Each scene shows the same named points in several views. A view is turned or mirrored, and shifted as a whole, has a little noise and may leave points out.

Scene 1
View 1
J_456: [ 23  11 -10  -3  13 -23   4   4 -20   8  -3   4  -6  -1  -8 -14   0   5
  -1  12   9  20   3]
J_66: [  3   9   4   7   1 -11  -2  10  -2   1   7   4   5   2  -2 -13  -6   0
 -11   5  14  27  19]
J_7: [ 23   8 -15 -11  -9   6  14   5  13   2  23  18   7  15   3 -14 -18  18
   1  18   3   3  -1]
J_838: [ 21   5 -26   3   1 -15  15  16 -20  -3  -3 -11  -5  10 -15  -9  -1   7
 -13  -3 -10   8  -6]
J_326: [ 9  2 -8 -5 14 -6  1 35 16 10  6 17 15  1 -3 -7  8  2  0 29 26 28 12]
J_732: [ 18  25  -8  -4  14   1  10  -2  -4 -15 -13  11   2  -1   0 -20  -3  15
   3  27   9  18 -10]
J_941: [  7 -16   5  -3  11 -34 -11  -1 -13  14  30   9 -10  16  -5 -14 -13  -2
 -10  -6  10  25  25]
J_780: [ 26   0  -8  -5   4 -23   8   0 -18  -5   5  -3 -12  23  -6 -17 -15   2
 -12  -3   1  16  12]
J_778: [  9 -16  -7  -2   1 -23  -1   2 -10   5  28   3  -8  23  -7 -12 -16   2
 -14  -9  -2  16  15]
J_514: [ 40  22 -39 -12   6   2  26   9  -7   2  -8   9   2  -3  -7 -15   3  24
  10  32  -8  -5 -32]
J_325: [ 28  30  -8 -12  11   8  13  -6   6  -9  -6  23   6  -1   5 -22  -9  20
  12  40  15  13 -11]
J_100: [ 15   4 -12  -4   7  -9   6   8  -2   0  10   9   1   9  -6 -13  -6  10
  -4  12   4  15   0]
J_352: [ 42  28 -12 -17  20  -6  17 -18 -12 -16 -16  18 -12   9   0 -26 -10  20
  11  34   6  10 -17]
J_332: [ 15  21 -20  -1  -2  11  15  17   7  -2   1   9  14  -6  -2 -12   0  18
   3  25   3   8 -12]
J_813: [ -6   2   6  11  -1 -11  -1   6 -10 -18   4  -9  -1  14  -7 -14 -13  -2
 -23 -11   5  28  20]
J_344: [ 33   7 -26  -3  -6  -5  24  26  -5 -13  -7  -7  -1  27 -10 -10  -9   5
 -13   3  -3   7   4]
J_574: [ 21   4 -10 -15   7  -1   5  10  16  12  24  29   9   6   3 -14  -9  15
   9  31  16  12   2]
J_305: [ 13   9   1   3 -12  -9   5  -1  -4   0  15   0   3  12   1 -15 -19   5
 -12  -3   5  16  19]
View 2
J_100: [  1  18  -3  -8   5 -10  -8   8   6  -6   7 -17  -6   4  -9 -13   7  -3
  -8   1  17  -5   2]
J_66: [  2  13  -4  -4  17   6 -14   8  14 -23  13 -25  -1  14   0   4   1  -8
  -1  -6  19  -1  10]
J_778: [  3  21   7   4  24   6  -2 -14   9  -7   7 -20 -12   5  -7 -12  17 -22
 -13  -5   1   8   1]
J_456: [  2   6 -11  -8  15 -12  -5  14   5   1  13 -24   7  22   2 -18   9  -1
 -11  -8  16  -6  13]
J_574: [  1  25  -7 -19   8 -10  -6   4  15 -13   0   8  -7   6 -23 -10  -3   7
 -10  14  32 -21   1]
J_838: [ -5  12   3  -4   3 -19 -11  12  -4   2  16 -38   5  -2  -3 -19  19 -10
   0  -1   1   2   6]
J_325: [ -2  18  -9 -24 -14 -27  -5  25  15  -7  -6 -17  -4  18  -8 -13  -7  22
  -9   1  49 -19   0]
J_344: [-13   9  10 -10   4 -28 -10  10 -10 -16   5 -40   0  -4 -21 -22  12  -4
   5 -13   2   0  -7]
J_813: [  4  16   3   6  13  13 -13   5   8 -24  10 -43 -14   8  10   3   7 -17
  -1 -17   9  18   2]
J_305: [ -4  19  13  -6  11   1  -7  -8  18 -17   1 -33  -1  11  -6   0   9 -11
   0  -3  18   3   3]
J_780: [ -3  10   6  -3  19 -10   1  -3   4  -5   1 -36  -3  16  -5 -20  14 -13
 -12 -17   9   8  -1]
J_332: [ -6  19  -2 -18 -15 -23 -18  24   5  -9  10 -20   1  -4 -11  -7   3  11
   5  15  26 -17   4]
J_941: [ 10  16  -3   2  40  15   3 -16  17  -8   5 -10 -10  22  -4 -11   9 -20
 -22 -12  10   5   7]
J_7: [ -8  28  11 -18  -3 -18  -4  -3  13 -12  -6 -11  -8  -3 -22 -10   5   4
  -5  12  28 -14  -5]
J_352: [ -2  12 -10 -20 -12 -39   5  25   8  10 -13 -29  -5  25  -4 -33   0  20
 -20 -13  43 -10  -3]
View 3
J_813: [ -8   3 -12 -13   1   2  -5  13  -7   0 -15 -11 -27   8  16   7   7   9
   6  19  -6 -15  10]
J_7: [ 23  11  18 -13   0  -7   4  -8  -5  14   6   1  14  -5  -5   4   8  10
 -11 -24 -13  -4  11]
J_780: [ -3  -6  -1  -4   6   0  -5  26  -5   3 -11  -3  -5  11   7  22  -7   1
  -7  -6 -23  -6   1]
J_325: [ 20   4  24  -5 -21   7  -6  -8 -20   1  13  -2  16 -19  -2   2  12   0
 -41 -15   8   7  -1]
J_100: [  5   6   5  -8  -7   4   4  -7  -9   5   0  -3  -5   0   0  13  -3  10
 -13 -10 -10   0  11]
J_456: [ -2   0  -4   7 -11  11   0  -1 -10   1  -5   4  -5   0   3  23 -13   7
 -25   1  -6  12   2]
J_941: [-10  -3 -16  -1   7 -23 -10  -1  -9  12 -22  -2 -19   1  11  20 -20  29
   3  -3 -18   9  12]
J_332: [ 20  15  15  -9 -16  20  14 -18  -6   5  14   4   8  -4  -6   3  13   3
 -21  -7   0  -3  10]
J_66: [  1   3 -13  -7  -5   2  -1  -5 -13   8 -16  -1 -10  -3  12   8   7  13
  -5  11   1   1  10]
J_352: [  9  -4  29   3 -19  10 -12  14 -19  -8  18  -6  12 -12  -4  16  -4  -9
 -49 -20  -4   7 -11]
J_326: [  8  -3 -15 -13 -17  11  15 -37 -22  10 -15  -8   3  -9   3   9   5  13
 -14 -10  10  10  24]
J_732: [  9   4  16  -4 -21  16  -4  -3 -17  -5  11  -6   0 -11   1   6   6  -3
 -35  -2   7   2  -1]
J_778: [ -6   3  -7  -7   9 -14  -1   5  -1  10 -13  -4 -18  11   6  19 -15  19
   7  -7 -25  -5  13]
J_514: [ 20  13  30   1 -20  30  17  -8  -1  -2  28  10  17   0 -17  20  -5  -8
 -39 -25 -12   4   2]
J_305: [  8   8  -2  -7   6  -6  -4  10  -4  11 -13   4  -5   4   8   8   9  13
   1   6 -12  -7   6]
View 4
J_332: [ -2   0   8  28  13 -15  -5 -16   6  11   4   0 -29 -15  -3  13  16  16
   7  -4   6  -2  23]
J_100: [ -8  -3   1   3  14  -3  -7 -17   2  -2  -3   1 -12 -12   2   7  13   4
   6 -14  -2  10  10]
J_325: [-12  17  10  28   1  -3   8 -27 -22  24 -11   8 -32 -17  -5  14  18   7
   7  -4  -3  -1  17]
J_838: [  1  -4   8   6  13 -17 -20  -3  14  -8   3   0  -2 -16  -3  -8  15   7
   2  -9  15  26   8]
J_7: [ -6  -3   5  -6   4  -1   6 -19   4  -1  -6  13 -27  -9   0   6  14  12
   5   0   1 -12  27]
J_780: [ -5  -1  -3 -10   1   5 -13  -8  -2  -9  -5   7   5 -13   0 -13  16  -6
   0 -10   3  28   0]
J_456: [ -9   2   0  16  13  -7 -11 -22  -7   2  -7   1   6 -19   5  -1  18   0
   5 -18  -2  32  10]
J_941: [-15 -19 -16 -24  16  21 -15 -28   1 -20  -7   3  12 -13  16   1  13  -6
   2 -22 -16  27   3]
J_66: [ -4 -15 -14  14   6  17 -19 -19   3   0   9  -4  -4 -14   8   7  21  -2
   4 -12 -12  17   7]
J_574: [-13  -4  -1   3  13  -1  10 -31  -5   6 -10   9 -21  -9   8  18  11  12
  15 -16 -15  -9  28]
J_514: [ -6  21  28  22  15 -43   5 -13  -3  12 -14  10 -25 -17 -10   0  13  20
   7  -6  21   9  27]
J_732: [ -8  14   7  30   7  -5  -5 -20 -14  18  -5   0 -25 -19  -5  11  18   2
   4  -7   3  12   4]
J_344: [ 10   2   5   3  -6 -17  -8  15  10  -1   5   7  -4  -6  -9  -9  14   3
  10  -6  11  13  10]
J_352: [-14  33  18  19   0 -13   8 -21 -30  19 -23  13 -21 -18 -10  -1  16   0
   2  -6   8  17   5]
J_326: [ -3 -13 -13  22  14  -4  -1 -18   2  13   7  -5  -8  -5  12  27  11   6
  26 -30 -25   2  18]
View 5
J_813: [-10 -13  15 -15  11  -6   1  -3  -4 -31  12  25   2  26 -17   4  16   1
  16  -2 -19  34  10]
J_780: [ -6 -24  18   2   8  -9   8  -4  -4 -11  13  15 -14  10  -7   1  18 -19
   4  11  -8  18   9]
J_732: [  2  10   0  12  -2  20  -2  -1   5   9  18  11 -14  -5 -29   7  -2  -8
  12   7 -27  16  17]
J_7: [ 18 -10 -12   5  12  13 -10 -16  -3 -13  -3   8 -17 -21   0  13  -2 -21
   2   1 -14  19   6]
J_778: [ -1 -27  18  -5  15 -10   1  -5 -15 -34   7   8  -8   5   4   5  22 -12
  12  10   3  28   5]
J_352: [  1  -1  -3  25  -3  17   8   1  14  23  28  10 -32 -16 -26   9   1 -20
   1  22 -21   1  15]
J_332: [ 14  14  -4   5  -7  24 -13 -17  -8   4   3   2  -8  -8 -14  12  -4 -16
   7  -9 -27  20  11]
J_456: [ -1  -6  25   9  -1   9  10   3  -7   4  12   1  -6   1 -13  -3  11 -13
  17   8 -10  14  16]
J_305: [  5 -20   7  -8  12   0   6  -6   0 -26  -1  21  -2   6  -4   6   8 -11
  12  -4 -15  19  12]
J_100: [  4  -5   9   4   7   9  -7  -7 -10 -10   8   3  -9  -5  -8   6   8 -13
  11   5 -12  25   8]
J_838: [  0  -7  18   1 -13   0  -1 -20 -18  -4  13   3  -8  16  -7   7  18 -23
   2  -2 -13  18   6]
J_514: [ 16  10  -2  22 -23  22  -7 -23 -11  26  16  -9 -27 -14 -11  13   2 -33
  -7   5 -20   4   8]
J_344: [  0 -14  11  -1   0  -6  -9 -23 -10   8   7  18 -15  10  -8   2  13 -34
 -13  -5 -23  27  -1]
J_574: [ 18  -2  -2   9  20  22 -12  -3  -4  -7  -5  -3 -10 -34  -4   6  -7 -12
  16   6 -10  25  11]
J_326: [  6   9  22  -1  22  19 -21   2 -13   5  -6  -1   6 -17 -13  -7  -6  -8
  23  -5 -18  45   8]

Which points are out of place in each view (at most two, in the order of its rows)? Write - if all are in place.
view 1 => J_838
view 2 => J_941
view 3 => J_780
view 4 => -
view 5 => -
